A landscape with many peaks, sampled at points; each row gives a point and its height.
From any point a climber steps to the highest of the 2 points nearest to it. It stops when none of these is higher. Distance is the straight distance between rows; heights are no part of it.
Lames: [177  81 151 139 104 130  15 133 164  95 142  84 132 109 150 161  80 143
 173 129  82 126 114 123 155 148 125 111 137 116 145 147 117 124 110 151
 130 145 137 140 159 138 154 125 132 114 101]  h=60
danup: [128  83 117 118 133 125 146 103 113 102  78 177 173 149 128 146 128 133
  63  55 166  86 177 151 122  78 121 172  74  74 112  96  65 137 157 121
 110 175 141 184 114 117 106 132 153 157 170]  h=337
Lupo: [ 97 198 130 148 136 150 168  94 142 147 123  94 132 163  90 133 117 116
 133 150 171 107 146 104 112  97 158 142  97  70 154 102  79 178 187 149
 169 136  77  74 158 165  98 156  85 169 144]  h=118
Dezo: [149 153 130 127 115 134 147 106  70 101  98 150 170  69 144 137 193 164
 125 132 108 153 130 159 130 121 179 124 162 157  95  98 123 130 117 111
  83 126 164 154 146  86 138 174 173 108 175]  h=412
Meler: [130 159 147 117 154  97 138 114  84  83 103 132 182  68 133 143 207 166
 107 122 142 155 175 149 112 106 155 105 152 162 101 116 133 112 143 105
 112 108 178 144 139 130 140 195 160 129 159]  h=430
Tif: [116 156 154 101 141 156  55 152 101 143 158 145 128 113 141 118 134 139
 101  98 128 138 190  86 132  93  55 102 178 128 149 159 169 151  96 124
  56 170 128 114 158 197  80 132 136 126  60]  h=278
gukof: [155 148 144 110 113 157  81 144 151 188 138 116 103 124 125 125  95 131
 174 159  88 127 129 143 141 152 133 128 142 106 131 125 119 144 125 149
  94 165 109 102 151 134 124 124 124 151  89]  h=365
tuko: [127 153 168 141 106 211 109 142 100 185  82 178 136 146 124  87 160 139
 123  85 140 102 168 111 160  94  99 121 164  76 113  92 110 188  96 120
  99 133 117 108 164 171  97 146 165 167 125]  h=95
gev: [167 116 174 148 100 146  73 117 139 120 140  90 114 111 132 132 138 151
 161 139 113 216 118 129 140 126 169 110 209 134 142 130 115 145 106 105
  91  99 142 135 124 166 127 155 168 124 101]  h=20
Faki: [141 150 127 114 123 174  87 191 140  98 185 135 112 127 194 149 122 114
 124 122  95 141 162  94 154 109  89 120 176 134 147 160 184  80  87 114
  93 194 140 126 126 139  71  73  66 108 115]  h=417
mada: [123 123 106 120 118 125 142 204 107 121 178 123 121 143 196 129 150 111
  92  66 122 130 119 113 146  93 114 107 100 157 141 148 169  95 125 137
 114 162 113 171  62  78 114  71 109 119 129]  h=570
deta: [ 91 151  92 120 112 149 172 121 110 162 161 158 149 177 127 126 172 112
 110 100 165 118 157 119 116  53 154 169 109  98 132 126  57 200 157 152
 114 139 118 152 138  99  85 114 115 144 158]  h=49
mif: [ 76  97 131 146 175 127 127 121  95  97 109 152 172 136 129 131 140 139
  28  35 167 108 212  71 103  71  67 133 100 119 122 148 143 133 143 120
  86 135 160 156 122 159  98 133 141 133 139]  h=475
zav: [136 156 167 104 160 123 123 108 128 106  49 162 196 114 129 106 152 157
 108 130 159 111 177 157 134 123 134 129  93 107 119  65 105 126 161 156
 144 151 153 111 145 173 135 199 147 184 152]  h=297
bupo: [154  86 129 149 113 128 172 108  72  87 107 110 134  93 129 145 115 157
 129 159 135 135  47 148  92 155 117 111 160 175 113  84 181  91  92  74
 150  87 148 114 109 114 166 122 206  71 136]  h=425
Ture: [136 162 178 116 148  78  83 152  88 152 130 148 122  83 154  91 111 151
 101  83 135 134 156 128 108 132  55 101 141 143 142 200 186 134 120 115
  68 141 121 107 146 173 126 130 163 124  76]  h=326
raf: [159 111 127 109 111 164  12 144 176 124 147  82 118 130 140 155  81 118
 176 130  78 101 152 110 161 156 103 102 117  88 140 134 116 130 126 163
 110 199 112 141 170 153 136 121  92 148  93]  h=67
Gipu: [159 109 137 179  79 128  99 105 131  76 132  92 126 103 131 139 151 163
 163 136 117 177 123 112 137 135 173 124 203 119 149 158 105 151  81  88
 106  97 149 142 111 127 126 146 166 108 141]  h=22
nufu: [110 135  88 105 111 122 113 148 149 161 179 117 117 129 143 146  47 129
 188 159  75  74  85 142 142 159  75 150 112  94 108 164 137 126 128 135
 139 156  88  84 177  99 154  89  96 114  97]  h=620
bozap: [123 157 107 102 147 127 157  82 102 117  73 186 194 126 124 106 170 128
 105 136 159 123 142 180  96 108 158 138  88 127 124  69  54 151 156 132
 150 156 144 133 146 117 121 168 140 141 165]  h=439
Fata: [149 119 200 151 123 129  40 129 137 125 183  90 118 116 148 140 123 136
 153 116 113 199 134 109 130 103 137 102 198 146 151 157 137 140 120 136
  74 116 142 141 126 178 102 134 137 134  75]  h=17
Zop: [109 118 129 151 123 112 114 109  81 102 110 137 188  81 135 136 181 184
  95 105 140 128 189  99 125  95 121 131 174 126 101 148 117 133 133 103
  99 108 177 161 114 146 131 171 164 142 162]  h=461
fek: [145 180 130 121 103 179 120 106 113 199 112 143 138 117 109 104 153 138
 174 160 104 147 148 147 126 140 188 152 156 112 139  97  74 185 135 130
  88 120 102  86 158 154 120 194 151 137 111]  h=117
mife: [115 200 172 114 160 115 173 137 111 213 148 164 115 152 150 114 154  79
 110 141 173 143  91 136  91  73 152 155 122 151 157  88 127 151 134 148
 156 146 111 118 119 117  90  93 112 164 134]  h=424
netef: [143 110 179 104 132 134  46 126 179 105 109  85 113 125  89 137 119 129
 141 122 137 135 188  97 148 149 133  99 134 100 129 121 131 122 155 166
 116 145 126 131 143 203 125 168 125 179  99]  h=248
pob: [ 96 156 103 106 141 138 150 173 127 169 156 138 108 176 145 123 118 104
 107 121 140  91 132 135 112 107  99 155  69 109 125 144 132 145 127 150
 132 192 127 119 134  98 106  76 109 141 125]  h=404
litor: [110 158 142 127 122 127 156 175 144 154 158 134 103 153 163 135 172  99
 108 112 144 163 161  99 141  90 166 126 137 151 136 130 148 128 108 159
 103 140 127 168  81 100  93 109 102 156 142]  h=72
zun: [123 147 133 117 118 153 101 161 160 165 144  93  63 144 115 140  97 106
 162 164  91 102 153 120 118 138 107 138 119  97 134 142 128 119 102 151
 115 194 112  74 151 153  94  77  92 141  80]  h=374
Fupo: [ 97 162 120 150 123 168 146 112 150 142 106  87 109 187  88 144 119  98
 132 141 135 103 196  79 117 115 154 158 111  50 163 124  75 172 142 157
 116 142  76  63 155 172  85 163 109 166 120]  h=100
Pugis: [161 139 131 170 102 138 117 119 120 108 137 102 117 121 187 142 129 146
 151 139  82 195  53 133 122 136 191 132 199 160 135 140 139 107 105 126
  98  78 145 143 124  66 154 125 137  86 137]  h=514
sonom: [ 79 114 132 134 166 101 113 132 134  69 146 129 168 125 157 141 147 139
  51  48 155 138 212  55 129  98 112 122 117 135 131 162 168 103 161 160
  83 130 141 173 106 142 107 152 119 142 137]  h=601
zegus: [103 140 131 124 168 115  66 152 136  77 166 127 162 115 186 133 128 141
  84  76 121 119 207  58 131 113 100  95 136 137 146 192 193 102 150 152
  80 146 126 148 133 141 102 133  88 132 108]  h=494
nef: [149 115 155 130 122 109 147 137  63 125 113 123 132  90 149 113 106 169
 119 129 141 140  28 154 117 148  79 116 143 170 113 121 208  97 107  69
 123  89 150 108 111 136 163 118 194  86 109]  h=438
Gog: [133 109 126 110 124 175  58 154 178  96 127  92 103 151 128 145 103 128
 129 122 108 106 184  91 158 135  89 120 120  77 144 138 147 118 114 164
  94 189 131 122 146 165  98 119 111 148  94]  h=76
supa: [127 106 101 147  84 172 105  88 104 150  95 151 148 109 106 126 178 157
 149 135  97 124 187 102 166 140 166 142 189  71 128 121  63 195  93 105
  84 123 121 133 134 155 118 192 159 139 156]  h=534
lovo: [119 187 159 109 154 106 170 140 144 199 157 150 107 145 133 124 170  88
 121 144 147 178  98 137 120  97 191 140 142 185 133 104 116 120 151 157
 143 102 124 143 105 100 118 121  84 157 139]  h=375
Toti: [139 137 108 164 116 116 172  99 128 120 150 111  91 126 130 135 126 120
 157 165 106 191  57 142 107 155 177 129 167 176 129 137 125 119  98  91
 130  64 131 136 122  67 145 123 142  89 128]  h=530
pelob: [130 114 123 103 139 102 163 170 122 148 154 134  97 163 154 108 145  91
  98  80 156 134 110 130 128  94 155 135  85 166 151 135 140 107 149 150
 152 135 114 161  64  73 118  87 134 142 122]  h=506
sir: [154 123 172 114 168 113  97 147 148 115 122 119  95 104 137 129 129  86
 129 127  99 180  48 126 146 137 150 106 184 184 107 125 192  53 143 138
 144  40 134 162 121 120 175 120  90 108 125]  h=314
rul: [157 160 151  94 159 134  99  97 157 102  60 140 152 101  87 120 158 149
 124 155 130 114 175 151 139 159 172 113 115 130 116  78 114 107 176 166
 143 143 149 118 154 166 151 200 117 163 135]  h=251
sima: [155 108 155 118 164 127 123  96 166 105  99 134  91 118  76 118 117  67
 139 168 101 177  67 126 122 151 145  98 185 188 106  98 169  65 120 113
 157  41 124 158 138 119 177 117 100  66 103]  h=306
kopas: [156 167 165 124 112 177 120 125 101 168  72 179 160 122 121  79 165 155
 138 131 137 128 152 147 145 114 156 132 147 112 116  83  97 181 118 121
 109 122 123 100 145 159 121 189 177 158 134]  h=108
ligi: [132 171 189  95 149 115  66 167 123 147 165 122 114 105 158 126 121 149
 117  99 128 149 163 119 143 108  78  99 160 136 145 174 197 127 127 142
  77 161 121 118 142 180 105 126 119 136  82]  h=299
mep: [144 127 129 118 153 107 118 131 149 120 128 121 114 116 140 133 131 110
 139 143 100 150  69 131 145 151 168 119 137 181 107 126 165  86 128 141
 139  76 135 171 135  86 166 129 114 122 127]  h=324
seguf: [132 157 117 105 163  96 163  94 166 113 113 151 116 139  77 112 182 102
 103 126 167 155 109 150 119 140 178 107 116 198 142  99 105 101 155 127
 182 110 142 174 108  94 149 152 103 118 135]  h=322
gug: [126  36 116 172  82  97 173 120 122  48 112 102 122 136 105 149  96 127
 102 131 182 110 138 140 115 170  98 117  79  96 136 133 110 109 107  94
 170 108 136 137  79 142 154  91 183 114 156]  h=527
rez: [ 94 155 120  75 168  97 153 179 139 188 177 137 100 165 149 139 112  84
 112 109 128  90 104 139 125 106 111 151  82 149 125 141 151  98 155 156
 151 191 117 133 130  91 122  79  74 147 126]  h=433
gidi: [100 160 111 147 133 137 184  81 150 152 150 105 126 149  62 116 124 133
 162 170 169 159 102 141 112 124 146 130 114 144 153 112  87 163 163 114
 200  99  95  79 116 139 118 149  88 115 144]  h=141
tupuf: [145 116 159 119 104 110  99 174 144  82 170  98  72 127 161 134  66 106
 143 119  92 114  93 141 161 141  40  93 141 127 136 166 188  74  84 134
 129 158 124 113 137 139 127  48 116 105  84]  h=48
gota: [112 151 120  89 141  95 147 195 129 168 172 146 104 136 190 136 125  93
 105  84  94 120  98 138 150 111 108 118 115 174 135 142 178  75 131 141
 131 177 106 165  95  75 135  81  81 141 133]  h=510
Baz: [143 141 182 153 128  81  78 136  85 117 157  98 128  96 206 126 101 152
 115  90  92 165  46 134  91 142  95 112 187 176 149 177 199  84 135 113
  97  76 127 112 126 134 155 109 152  76  93]  h=477
ruvuf: [125 115 145 117 143  94 118 131 141  78 108 124 170 109 137 138 140 165
  93 100 157 114 175 124 140 129 117 134  91 112 110 126 145 108 162 158
 125 136 166 160 121 147 149 160 143 160 155]  h=362
Poga: [114 152 103 150 109 125 192 118 121 172 181 126 113 141 110 126 144 121
 161 150 152 178 103 144 109 111 167 153 140 136 127 154  91 184 121 102
 128  88 122 109 102  93 112 121 124 119 148]  h=582
zoreg: [146 122 153 141 117 101  74 140 103 101 141 107 159  76 172 126 111 184
 124 112 118 121 107 121 122 136 102 116 152 141 118 174 181 117 130 115
 101 122 148 132 129 138 144 123 166 113 116]  h=379
Kop: [129 195 136 105 155 128 169 111 100 188 127 182 162 147 141  87 158 116
 126 142 157 141  83 168 110  81 158 149 108 148 134  95  93 172 148 148
 144 123 124 123 132 102 110 134 140 147 129]  h=509
gaton: [107 111  59 129  95 127 129 151 124 140 159 123 134 133 145 134  65 136
 151 133  95  58 108 133 133 155  71 147  72  78 104 177 137 155 123 131
 124 165 104 107 164  86 144  81 128 105 121]  h=529
goze: [155 168 137 118 111 170 103 112  95 141 112 156 149  82 155 115 171 172
 145 152  82 167 120 159 148 130 190 139 180 131 112 106 129 144 123 139
  55 123 151 140 161 103 136 168 169 113 141]  h=400
mut: [ 97 151 123  89 137 129 133 143 153 193 175  88 105 122 104 160  77 133
 191 165 103  86  77 126 151 133  89 155 112  96  98 123 140 118 175 134
 165 151 100  55 169 126 137  92  60 135 123]  h=533
tasi: [146  48 110 160  98 128 138 130  52 108  90 105 161 105 125 165 130 179
  85  99 162  58 146 132  95 119  58 125 109  93  84 137 106 119 140  89
 145 110 167 160  92 137 158 101 167 128 182]  h=636
dile: [142  79 151 134 108 142  86 100 187  77  87  76  99 142  66 141  97 118
 145 126 140 123 205 101 138 176 141 115 123  69 152 105  89 127 136 132
 134 149 116 111 120 206 125 183 134 168 117]  h=222
kana: [122  99 104 115  95  95 158 172  95 142 158 130 110 152 163 116  95 106
 120 109 131  93  42 138 138 137  84 123  87 140 128 153 159  98  98 106
 134 136 123 150  91  71 143  55 162 101 112]  h=358
mure: [132 124 147 133 120 116 161 163 108 167 151 134  92 140 156 110 103 113
 129 143 133 137  53 153 141 139 107 124 117 148 130 140 173 111  99 107
 116 113 130 131  91  93 137  82 155 123 109]  h=356
leg: [123 126 125 152 123 122 172 117 141 161 172 107  86 128 104 130  98 119
 193 191 105 185  80 148 114 143 157 143 155 142 132 142 116 141 123 110
 136  65 113  88 123 111 127 108 115 112 110]  h=550
Gido: [119  78 113 114 156  99 116 115 187 116 102 130 115 142  68 121  75  69
 144 172 116  93  83 113 128 176 113 120  98 139 102 126 139  86 144 151
 185  60 109 142 143 133 177  90  79 107 107]  h=380
Soz: [109 128 123 128 119 192 105 141 171 119  97  90  96 182  95 149 125 111
 115 143 117 110 198  74 144 119 129 145 122  65 165 118 105 143 109 171
  91 168 110 101 138 174  80 147 118 161 103]  h=86
zase: [130  96 115 127 133 113 147 110 147  90  81 143 170 139 112 141 118 134
  89 112 164  98 184 142 117 136 129 158  57  78 110  98  97 124 155 135
 138 160 152 152 108 127 143 161 147 164 169]  h=309
gosi: [134 168 151 117 147 104 149 131 172 135 132 128  96 141  95 113 169  94
 120 138 157 168 122 125 133 140 180 110 140 178 130 130 121 110 133 155
 149  85 131 170  99 108 138 136  82 150 142]  h=348
rebid: [136 158 153  74 176 105 136 114  88 122  60 185 200 106 159 101 168 149
 105 115 159 124 123 183 135  98 124 119  81 143 116  68 118 129 154 136
 139 155 167 134 146 133 134 164 149 149 153]  h=366
Kiz: [166 121 119 119 144 142 118  96 143 130  93 127 113 105  96 123 111 136
 165 176  97 144 107 161 121 176 166 115 139 162 116  96 142 112 125 126
 148 113 129 105 154 117 160 168 148 116 108]  h=291
sanu: [128  60  81 171 101 103 184  88 125  62 109 104 121 124  89 154 101 122
 123 177 142 108 129 160  88 190 118 126  87 122 150 116  90 106  90  74
 203 104 126 127  94 117 170 114 152  89 157]  h=490
som: [113 138 157 134 110 213 109 161 102 166 122 167 122 148 141 116 167 138
 101 101 135 124 172  84 173  74  85 114 175 106 126 120 145 175  84 120
  77 129 136 132 138 159  74 115 145 134 116]  h=85
bez: [117 185 127 133 107 157 151 116 132 201 153 108 122 130  96 126 142 135
 181 174 122 149 145 128 123 112 178 163 155 100 141 129  83 185 151 143
 117 102  89  68 141 140 102 149 103 149 128]  h=126
kero: [ 98 163 156 132 132 168 141 199 116 138 160 150 118 144 177 131 185 110
  83  99 139 169 181  75 156  67 120 122 158 147 148 119 182 127  94 137
  88 136 140 140  85 138  69 106  99 137 129]  h=77
sumus: [127  61  90 187  93 148 159 106  99 124  85 135 127 137 102 127 152 153
 125 112 131 104 173 112 141 151 125 127 154  72 113 145  71 190  85  75
 119 111 132 137 102 137 114 142 157 127 178]  h=27
Zafa: [140  54  96 164 108 101 136  85 160  62  98  90 110 110  90 144  75 117
 170 180  98 111 122 147 112 205 134 114 111 126 149 122 102 100  89 103
 207  82 112 110 128 141 170 120 138  98 124]  h=468
netur: [126 116 134 138 102 160  74  91  96 115 110 149 176  68 128 139 186 188
 133 132 105 144 189  99 162 108 154 127 204 102 117 127  98 155 117 111
  79 125 158 150 138 149 124 198 170 136 152]  h=495
vivud: [114 155 126 131 121 123 180 137 142 140 152 148 113 183 121 121 171  95
  99 102 188 152 154 113 111  84 170 137 110 124 155 128  85 162 118 136
 132 131 123 162  95 102  93 117 135 157 145]  h=62
Lipap: [120 156 115 110 144 116 134 146 146 174 152 135 121 129 139 125 116 121
 148 163 105 123  88 140 140 139 147 143 112 154 106 143 140 125 151 153
 120 122 121 137 133  76 143 114 103 145 122]  h=305
raso: [157  44 126 146 122 103  89 105 175  67  97 100 107 108  94 132  57  99
 166 161 101  88  99 143 136 194 116  92 101 116 133 110 124  83 106 136
 194  76 114 114 145 164 169  90 141 107  90]  h=442
Doza: [130 139  92 134 108 147 142  83 102 132  95 153 157 102  98 115 186 153
 156 161 103 118 181 147 123 149 181 149 142  99 112 111  67 176 113 102
 110 128 127 108 150 123 134 200 154 123 169]  h=588
bitil: [ 88 122 159 138 151 143 105 155 104 111 138 146 133 137 136 103 145 130
  71  87 153 137 197  66 120  85  74 112 150 131 147 176 180 145 104 122
  75 115 144 117 128 178  69 122 154 134  93]  h=255
bev: [157  95 160 141  94 115  47 154 152  69 162  88 114 115 163 139  73 140
 151 113  99 113 108 116 152 135  79  95 135 115 143 175 164 108  99 134
 126 145 132 123 144 142 128  79 143 111  90]  h=55
sinav: [146 148 173  90 147 124  37 150 156 131 136 120 136  96 138 127 126 159
 140 110 115 128 159 120 157 134 111 107 141 129 133 145 167 119 152 168
  93 154 135 136 157 171 137 145 122 161  99]  h=276
Supek: [ 78 153 127 106 129 110 150 164 156 188 193 108  80 128 123 162  83 110
 165 156  92  97  94 119 123 125  90 162 127 127  93 138 157 105 134 131
 145 187 113  59 171 129 104  57  56 120 126]  h=488
Fuvod: [163 135 174 160 106 122  72 152 127 105 160  94 129 114 208 143 106 157
 140 109  83 175  64 125 149 120 145 112 189 160 139 160 174  87 127 131
 103  91 136 136 113 105 145 105 121  95 112]  h=497
pero: [119  90 113 120 169 100 145  93 188 113  91 144 124 156  56 116  95  76
 108 150 157  92 100 129 113 164 125 126  69 156 117 109 131  87 176 164
 204 109 118 156 125 135 173 118  79 113 124]  h=339
das: [105  85  89 171 105 191 159 111 107 159  92 153 128 179 104 113 144 128
 115  96 135  93 173 102 132 121 119 144 128  62 114 133  75 209 104 119
 100 124 119 124 143 131  80 130 138 133 158]  h=32
laru: [106 108  91 158 116 139 173  82 143 116  90 111 145 167  81 127 101 111
 129 114 154  97 192 126  97 160 137 169  87  48 146 121  59 180 133  96
 147 139  88  80 117 163 113 182 123 139 170]  h=231
Pid: [132  82  98 188  76 123 125  98 126  75 112 102 129 114 113 151 161 155
 155 135 114 135 156 102 139 157 145 124 190  83 147 160  80 165  63  61
 116 112 139 143  96 121 128 149 155 104 173]  h=24
ger: [138 103 112 104 134  69 150 160 126 103 158 114 109 135 145 119 173 111
  96  59 157 162  96 122 142 114 165 107 100 184 151 136 140  72 156 142
 165 103 114 185  53  86 150 116 136 136 131]  h=458
fuf: [ 95 152 128 131 128 222 124 180 121 134 130 156 112 162 155 133 177 115
  73 128 136 138 185  65 161  77  82 159 164 121 150 119 150 135  69 129
  93 141 159 124 109 168  54  92  99 132 115]  h=81
Koti: [153  42  91 175  88 132 168 127  76 100  84 119 139 125 112 141 101 148
 111 131 149  76 128 150 104 163  90 127  96  82 101 130  98 147 105  73
 169 115 143 126  91 135 161 107 176 119 173]  h=578
Neti: [122 155 103 142 129 153 174  90  86 172 113 179 166 142 106  75 156 131
 131 132 168 131 102 167  93  92 151 142 120 131 120  93  61 213 137 100
 160 115 115 114 144 120 111 148 148 129 153]  h=623
Mol: [130 156 143 107 112 108 163 187  87 182 159 156  92 129 189 114 104 120
 106  98 126 148  60 159 158 117  63 116 149 144 121 148 184 101  91 103
 101 168 127 131 100  93 143  80 118 105 127]  h=378
Sani: [137 132  99 124 154 131 170  83 115 114  93 152 148 102  97 135 148 137
 137 174 111 130 123 164 113 151 161 115 117 176 108  80 128 118 132 122
 158 137 144 119 148  86 157 181 145 107 140]  h=281
Fusim: [108 148 114 153 119 180 162 133  99 197 124 172 144 162 120 100 157 127
 126 110 149  99 145 120 123  82 127 149 125  84 113 127  83 218 121 136
 100 129 109 126 151 119  84 114 130 148 151]  h=39
bar: [120 148 123 116 103 113 162 191 114 148 178 148  71 128 192 131  92  91
 123 115  87 143 103 148 139 122  63 131 167 160 123 154 190  65  67 116
 118 208 124 113 120 111 115  57  86  98 137]  h=407
Giko: [115 111  83 127 155 118 155  68 176 115  99 122 143 143  63 133  93 115
 133 157 137  91 123 136 103 172 128 146  64 133 112 111 101 114 192 155
 198 116 118 118 144 132 166 158  78 118 137]  h=296
zok: [150  85 100 121 124 100 170 132  76 150 115 154 139 135 138 102 109 135
 110 121 155  90  27 156 119 140  87 137  83 155 124 109 156 104 109  77
 158 124 141 143 102  90 164  93 192  92 112]  h=388
tezav: [120 101  84 145 111 142 143 149 119 142 131 129 129 155 130 116 105 126
 132 122 130  90 134 125 125 139 102 140  80  87 112 158 131 168 119 131
 114 153 126 123 127  92 119  90 144 124 138]  h=467
rig: [113 159 112 104 180 128 170 107 132 183 162 145 128 129 109 128 135 122
 161 180 113 146  59 157 123 121 154 146 127 181  99  98 139 117 174 140
 144  95 122 114 159  95 146 152  97 105 115]  h=289
Gisu: [137  96  63 111 111  68 161 110 129  73 129 117 137 116 131 163 160 130
 102 102 130 119 118 141 103 138 180 145  89 158 137 122  88  85 146 115
 177 117 144 193  98  56 165 123 145 109 145]  h=280
zavus: [139 111  98  93 155  88 164 114 133 102 114 148 143 130 123 134 155 116
 106 119 148 128 103 157 124 137 167 131  77 187 126 107 122  92 158 136
 173 121 150 174 114  80 163 140 136 125 134]  h=295
vizom: [140  99 174 156 136  73  61 133  99 103 141 115 139  90 153 110  99 145
 118 107 117 123 139 108  82 144  80  99 150 142 147 202 169 120 120 114
  96 122 135 120 130 173 122 110 183 116  77]  h=357
lapab: [147  73  89 143 115 111 175 115  76 101  89 126 149 106 127 140 117 143
 122 156 150  90  74 152 104 150 108 126  95 160 117  89 142 102 101  82
 179 112 150 131  98 102 175 119 188  95 138]  h=410
bepu: [128 120 134 146 124  91 116 161 130  86 166 100 136 115 169 129 153 129
 112  72 131 170 114  99 149 120 155  98 126 171 124 161 163  89 144 153
 125 102 119 189  74  98 140 123 108 136 147]  h=427
merod: [136  68 117 133 131  94  82 135 192  86 121 101 100 131 117 146  57  88
 156 152  89  85  89 121 138 172 118 116 105 110 115 146 130  94 115 163
 177  68 110 139 160 118 164  71 106 118 111]  h=411
kos: [168 142 137 110 108 171  62 127 120 164 128 130 130  91 160 125 114 162
 175 149  72 156 106 161 147 150 155 131 153 117 126 119 128 145 122 136
  77 150 134 126 161 126 147 157 160 118  92]  h=385
Pomig: [103 175 128 128 130 135 167 117 156 168 160  83 109 141  78 155 130 124
 170 169 157 140 126 112 131 102 162 146 121 109 135 116  96 165 176 150
 162 110  98  73 137 138 107 121  65 158 156]  h=133
pif: [111 143  86  99 180 120 179  68 131 133 129 148 160 134  76 119 145 126
 150 161 129 115  83 161 104 116 149 133  98 192 110  77 123 130 181 142
 180 131 125 121 164  91 139 175 103  87 115]  h=273
kuvi: [109 160 122 142 146 123 169  75 158 132 118 140 127 170  84  87 117 108
 117 154 193 135 118 142  93 131 157 122  98 144 162 106  82 153 152 135
 195 136 101 121 111 142 123 149 109 139 137]  h=158
magef: [149 166 132 114 142 130 107 104 182 137  77 121 118 135  71 123 134 120
 137 166 126 105 160 117 133 158 180 127 114 116 120 111  96 123 175 181
 137 123 113 119 155 161 142 170  90 169 129]  h=223
sen: [130 137 104 122 107 181  98 181 146 125 159 126  87 136 153 142 118 106
 138 157  83 115 168 112 141 121  81 140 154 109 137 145 146 110  62 123
  92 209 137 104 135 154  76  64  86 107  84]  h=398
Zukub: [105 151  86 114 127 137 161  71  86 121  86 168 192 107 105 132 182 137
 137 157 111 101 177 179 103 135 164 155  87  99 108  88  50 159 160 116
 127 148 139 108 167 106 123 201 131 117 177]  h=522
genir: [102  84 145 134 146 120 139 107  91  97  91 159 178 138 122 150 147 147
  40  25 188 103 196 122 127  52  92 143 106  90 109 109  93 135 153 107
 110 141 162 178 113 147 108 140 154 161 170]  h=396
lesof: [103 123 141 114 123  95 160 168 150 161 182 131  59 141 147 137  77  78
 153 146  85 111  80 145 131 144  67 142 136 135 112 150 171  73  84 120
 136 175 117  98 144 112 120  42  93 110 102]  h=443
Rokeb: [127  96 107 151 101 124 139  98 170  99  99 108 114 153  80 134 107 127
 149 141 132 117 189 110 122 177 146 138 105  66 144 135  90 154 115 126
 131 132 111 103 119 153 121 165 135 156 146]  h=209
kosul: [109 130  80 129 116 147 188 107 100 169 167 129 145 154 104 110 137 134
 156 127 179 140  88 155 111  90 139 159 104 116 129 129  78 206 156 103
 172 105 120 102 114 103 108 118 139 114 157]  h=537
zag: [161 103 136 116 160 143 109  97 161 144 107 127  89 120  90 124  88 106
 173 180  82 156  69 147 123 166 147 114 164 165 114  94 149  91 129 118
 145  74 116 125 159 130 166 127 113  87  78]  h=298
bub: [145 117 177 128 131  91 115 142 113 116 141 106 100 113 170 122  96 138
 130 129 114 165  20 145 137 153  92 110 159 165 139 132 208  66 120  94
 121  64 137 123 116 135 165 107 162  94  89]  h=456
bepa: [111 135  82 135 128 121 165  70 152 117 105 119 165 145  83 130 106 133
 136 139 149 102 163 149  93 164 143 160  68  87 131 113  68 161 177 125
 178 135 110  85 138 144 136 178 100 130 163]  h=261
Visud: [132 125 141 126 145  85 108 146 124  89 128 111 157  83 163 124 149 166
 113 101 139 142 126 120 137 125 129 112 121 161 114 151 175 104 146 143
 124 106 156 157 116 126 151 146 148 136 142]  h=401
gov: [128 162 145 128 144 129 150 111 155 133  91 145 129 168 100  99 125 119
 114 143 179 119 152 125 119 133 158 126  89 109 141  97 101 152 142 162
 142 139 113 118 128 146 120 157 122 175 142]  h=188
dore: [127 170 142 106 158 135  73 184 143  98 187 131 142 104 202 146 123 134
 112  87 103 129 174  91 161 110  94  87 158 151 146 174 206  87 142 150
  90 169 116 143 127 133 108 109  58 126 132]  h=446

Where does a climber stop that starts at each point below?
kana -> Poga
Rokeb -> tasi
gidi -> Doza
gukof -> Doza

Call two points neighbours if one is among the 2 nearest of the other. Go from one point of each pair to the other, from neighbour to neighbour, staying as high as possible. Name the lowest point that can't be avoided.
tasi and Visud -> Rokeb
Poga and Doza -> zase
Poga and Neti -> kosul
nufu and Poga -> mure
mada and nufu -> pob
sonom and Doza -> gukof
